A landscape with many valleys, sampled at points; each row gives a point and its height.
From any point a ball takes the steepest step (drop divided by distance) to one of its 2 nearest points. It stops when none of these is lower. Distance is the straight distance between rows; heights are no part of it.
K536: [126  92 126 121 156 159 133 111 145 171 121 132 110 146 215 108 178  97
 131 101 106 117  92]  (h 4.13)
K619: [138 115 138 113 142 132 131 109 167 167 108 141 109 145 193 118 175 142
 138 133 126 140  99]  (h 4.58)
K986: [139  96  80 107 142 151 153 126 124 211 151 152 130 167 152 130 104 102
 138 120  99 122 125]  (h 3.04)
K101: [142 112  88 167 107 140 110 102 119 102 135  71 162  73 106 121 140  98
  64  49 134 108 122]  (h 3.43)
K236: [111 146 164 130 140 129 163 170 116 131 186 132 129 152 132  96 134 133
 144 192 126 117  99]  (h 6.14)
K471: [102 122 142 122 178 117 165 122 152 142 121  96 131 117 188 107 110 106
 133 147  75 136 123]  (h 5.91)
K125: [168 166  85 169 156 120 107  84  83  91 137 152 132  80  94  88  83 111
 130 186 171 100 116]  (h 6.96)
K199: [150 104  85 118 147 142 144 126 133 193 123 126 118 170 190 114 134  87
 137  77 113 110 117]  (h 3.61)
K190: [114 119 128 153 124 121 114 127 145  96  84 102 140 121 157 126  95 105
  91  86 162 121 139]  (h 3.37)
K992: [ 67 149 168 124 106 138 156 183 141 117 159 161 133 158 118 116 151 160
 143 164 130 120 120]  (h 6.50)
K457: [157 113  64 110 136 162 140 118 113 213 190 158 126 144 110 133  74  83
 168 146 118 118 130]  (h 2.28)
K920: [144 142  98 131 155 121 142 130  90 123 192 146 110 122 102 120  52 107
 128 155 162 107 108]  (h 5.54)
K708: [118 137 180 110 143 116 153 143 171 127 120  77 131 129 193 108 118 116
 155 135 115 139 124]  (h 5.60)
K312: [179  98  88 117 140 117 141 105  46  89 145 126 144 116 107 135  56  69
  80  98  86  98 140]  (h 3.73)
K645: [ 93 138 201 150 134 134  71 128 135 106 100 129  96 136  96 174 198 150
 158  98 128 104 124]  (h 3.05)
K822: [132 119 156 134 105 139 157 132 145 125 148 159 110 170 171 126 170 135
 127 163 151 104  87]  (h 4.55)
K989: [120 143 192 141 139 148  82 121 169 131 120  97  91 119 122 163 201 128
 144  78 137  99 100]  (h 3.88)
K922: [112 137 164 150 129 121 123 113 165 106  96  75 123 119 184 124 118  72
 120  79 169  84 119]  (h 3.98)
K668: [151 125 120 134 160  98 149  93 106  85 123 127 124 106 131 125  67 103
  72 178 132 120 115]  (h 2.68)
K324: [126  92  98 167  94 160 154 131  94  65 126 142 122 105 122 131 159 126
  88 117 121 105 118]  (h 4.43)
K533: [134 195 170 147  88 130 134 140 179 118 139 156 131 158 122 120 199 166
 173 196 176  93 110]  (h 5.68)
K286: [108 148 183 105 143 125 102 162 140 156 130  53 148 123 135 115 138 112
 147  63 105 130 144]  (h 4.68)
K262: [108 110  89 134 106 112 140 133 107  90  94 158 160  82  75 130 148 187
 114 127  88 171 155]  (h 5.30)
K448: [124 101  82 142  78 114 129 131 113  76 103 158 154  97  93 133 114 160
  90 125 139 166 155]  (h 4.91)
K597: [ 75 124 178 116 127 156 138 183 134 131 152 146 132 144 127 117 160 167
 139 114  83 134 127]  (h 6.85)
K896: [135 127 109 117 174 123  87 103 128 150  92  66 160  74  94 128 128 122
 113  51  94 142 159]  (h 4.20)
K539: [ 82 141 213 110 142 136 130 139 184 112 116 112 110 118 156 121 167 148
 164 151  76 129 118]  (h 2.10)
K202: [108 145 123 139 167 121 161 141 114 128 181 132 125 128 123 105  87 127
 154 187 145 118 110]  (h 5.85)
K979: [ 89 132 148 165  95 110 117 105 166  48  56 131 150 111 119 150 109 143
  69 159 153 129 135]  (h 7.09)
K775: [172 154 117 144 102 129 130 148 120 158 193 141 135 164 132  99 128 134
 159 161 205 128 115]  (h 6.72)
K838: [134 130 134 127 160  85 158 116 133 106 126 115 115 132 165 118  74  91
 112 172 171 111 101]  (h 3.20)
K311: [111 142 175 122  92 104  94 128 133 123  95 182  91 171 103 169 197 179
 165 135 155 123 117]  (h 4.71)
K694: [132 123  83 118 188 117 167 111 147 164 112 110 141 118 151 123  85 108
 117 146  83 131 132]  (h 6.17)
K58: [149 102 107 148 145 119 166 111  98  89 121 101 163 103 118 120  77 103
  78 138  76 126 148]  (h 1.42)
K968: [150 125 118  98 118 135  96 153 110 183 127 119 137 177 132 130 124 135
 152  37 124 126 158]  (h 2.31)
K399: [117 139 165 112 129  83 120 100 194 119  70 110 121 130 167 131 112 132
 147 113 172 144 138]  (h 6.20)
K479: [145 113 107 116 171 117 147 117  68 106 130 103 120 126 138 131  62  69
  83 105 111  97 120]  (h 3.25)
K366: [125 132  65 134 112 104 148 111 128 117 126 159 172  79  65 115 119 183
 117 165 102 161 155]  (h 5.63)
K498: [116 138 217 129 116 117  75 116 137 107 101 144  91 176 112 170 210 154
 182 144 120 122 140]  (h 3.95)
K149: [153 169 196  81  88 146  99 149 128 126 116 119  95 170 105 149 194 182
 115 186 142 149 148]  (h 4.38)
K185: [149 105  50 129  95 134 160 116  92 135 173 156 155 104  67 163  51  99
 124 155 103 135 170]  (h 3.66)
K391: [ 88 120 142 127 174 141 122 131 139 136 100  83 145  70 132 123 131 132
 124  88  67 143 133]  (h 3.53)
K439: [130 136 107 132 135 119 102 106 136 129  98  54 164  75  95 113 128 105
  74  52 130 119 138]  (h 3.93)
K640: [124 103  73 116  83 135 120 152 115 137 127 155 132 135 121 145  82 124
 123  67 157 151 152]  (h 4.94)
K227: [152 103  42 116  75 144 125 131  98 130 136 167 145 112  90 164  98 125
 114  87 122 169 175]  (h 5.35)
K13: [ 65 131 170 122 173 127 135 135 160 123 107  97 132  99 139 116 139 158
 151 136  64 153 126]  (h 2.91)
K833: [115 121 103 135  88 130 132 143 124 130 151 181 112 153 124 129 141 152
 150 112 195 142 109]  (h 5.73)
K861: [144 138  51 124 125 131 108 111 127 163 127 188 125  98  94 124 148 178
 152 143 138 163 132]  (h 6.23)
K131: [ 80 115 177 111 163 161  84 175 113 151 159 138 134 122 104 118 164 157
 133  87  57 144 140]  (h 7.20)
K943: [137 136  35 147 130 138 134  98 121 144 147 166 155  84  80 118 107 161
 140 162 137 154 153]  (h 5.93)
K308: [152 124  42 118 152 137 143  99 147 201 131 155 140 110 125 128  98 133
 146 145 124 152 133]  (h 6.06)
K621: [151 199 175 110  85 143 109 151 146 133 142 143 113 162  95 113 195 185
 150 192 167 137 132]  (h 5.04)
K455: [ 98 168 156 136 107 103 140 108 194 117 115 164 107 133 141 128 171 162
 178 185 166 111 113]  (h 6.18)
K774: [132 148 223 101 113 126 138 144 184 110 123  95 113 147 168 125 167 148
 152 185  97 137 122]  (h 1.06)
K215: [142 112 160 106 139 109  68 150  89 177 130 140 119 171 119 145 143 156
 164  61 115 152 153]  (h 1.21)
K843: [114 138 126 149  88 118 145 150 117  97 157 172 107 155 127 131 118 128
 140 158 212 108  94]  (h 6.10)
K135: [168 123 121  73 116 147 118 149 136 223 136 126 143 197 128 133 125 120
 153  79  91 132 153]  (h 3.15)
K401: [101 106  84 151  91 142 161 144  73  62 148 166 108 123 113 140 119 122
 105 140 139 115 106]  (h 4.82)
K783: [155  94 111 163 116 101 138  95 104  59 113 123 163 117 129 123  86 106
  60 151 125 128 128]  (h 2.09)
K883: [140 102 117 172 114 125 131 116 134  76  88 102 157  91 129 122 123 107
  67 101 126 124 140]  (h 2.76)
K240: [119 134  89 140 126 130 158 130  67  89 181 172  96 105  96 131  92 122
 126 168 155 112  95]  (h 5.21)
K168: [150 158 108 163 145 117 107  99  99  97 154 163 104 113 122  98  81 109
 123 180 214  94  93]  (h 6.70)
K166: [114 154 186 102 141 103 136 176 155 125 134  50 159 149 167 117  97 108
 153 105 113 136 151]  (h 5.23)
K50: [159 101  46 119 175 139 177  89 144 199 124 134 153 105 119 129  98 122
 123 176  72 147 128]  (h 6.34)
K950: [105 121 129 160 152 130 147 147 108  85 127  69 150 103 130 115  78  92
  77 113  99 105 142]  (h 2.08)
K981: [157 137 158 104 162  95 160 124 120 130 143  99 115 168 185 120  92  79
 133 140 152 107  93]  (h 3.63)
K734: [115 126 125 131 167 120 145 132 107 127 115  68 152 123 148 101  59  62
 103  94 121  87 139]  (h 2.67)
K434: [155 139 190 101 109  93 113 121 171 140  92  95 120 167 170 132 147 139
 163 103 149 143 134]  (h 5.77)
K816: [ 77 146 126 157 110  94 143 111 157  64  91 132 151 104 103 125  98 141
  95 195 167 132 122]  (h 6.83)
K611: [143 110 186 120 144 152  69 109 149 158 107 118  92 147 162 136 211 125
 143  65 118 121 111]  (h 4.61)
K618: [164 152 199  70 122 160 107 154 155 148 144 120 126 171 135 111 187 168
 115 171  96 181 138]  (h 2.89)
K507: [123 135 189 146 111 144 121 137 183 115  99 114  97 147 170 142 179 131
 145  97 140  92 115]  (h 4.60)
K719: [176 132 202  96 129 121  81 120 143 152  90  82 107 159 159 142 194 116
 148  85 122 133 135]  (h 5.22)
K906: [118 103  96 166 113 165 131 138 112 110 118 106 128  87 123 133 163 119
  83  67 127 115 113]  (h 3.96)
K213: [131 144 224  78 109 129  86 157 125 131 123 125 115 173 112 133 200 170
 138 176  97 168 149]  (h 3.71)
K37: [ 80 152 131 138 132 111 151 111 176  98  87 140 115 112 138 122 131 149
 136 185 150 122 117]  (h 6.53)
K191: [117 109 105 101 132 124  79 136  68 170 129 188 116 143  87 158 128 166
 164  91 106 172 156]  (h 3.24)
K221: [125 120  97 112 104 101  89 128 105 154 115 177 127 140  87 152 104 171
 156  84 157 179 155]  (h 3.89)
K61: [ 82 141 152 137 166 136 116 153 143 150 145  56 143  74 110 117 132 117
 120  59  92 124 124]  (h 4.06)
K983: [148  92  78 171 140 157 157 123  76 112 143 102 126  95 130 133 152  92
  77  88  90 111 113]  (h 4.39)
K970: [113 123  81 124  88 112 112 134 130 119 105 165 139 114 104 140  93 157
 109 110 179 165 145]  (h 4.48)
K272: [143 157 122 168 119 120 119 129 112 108 181 148 118 146 111  99 115 123
 158 173 226 107 102]  (h 6.42)
K603: [156 107  54 129 135 168 145 105 102 178 177 149 128 103  77 148  76  94
 138 172 111 119 138]  (h 3.02)
K437: [153 149 199  79 130 152 136 150 173 137 151  86 133 162 176 110 166 132
 110 180  96 153 134]  (h 2.06)
K787: [145 109 143 125 127 126 164 128 109 142 149 125 100 170 187 118 132 100
 132 134 149 107  91]  (h 4.07)
K940: [158  99  37 108 108 148 142 103 128 181 123 157 147 112 104 151  86 121
 126 117 111 142 162]  (h 5.74)
K32: [117  95 142 130 158 136  53 135  63 157 122 155 111 151 100 166 171 152
 160  77  94 155 143]  (h 2.34)
K95: [120 169  80 167 137 115 138 112 102  86 145 155 129  70  89  94 128 130
 119 207 155 111 118]  (h 7.21)
K715: [168  89  61 120 102 144 161 119  74 127 146 131 142 120  97 156  68  74
  98 111  79 113 169]  (h 4.17)
K451: [123 133 182 147 114 124 142 120 189  96 100  92 104 144 201 145 140  93
 147 126 147  93 107]  (h 4.53)
K767: [ 99 134 125 126 104 123 122 139 132 131 115 186 111 141 113 134 165 182
 152 135 150 135 114]  (h 5.31)

Where does a ball stop that starts at each point below?
K708 -> K774
K822 -> K58
K455 -> K774

Call two points neighbours if one is among the 2 nearest of the other. Go from one point of each pair to the other, from neighbour to neighbour, staying as low as possible. Name the highest point that can't be avoided.
K215 and K457 -> K135
K58 and K457 -> K715
K774 and K906 -> K896
K645 and K58 -> K507
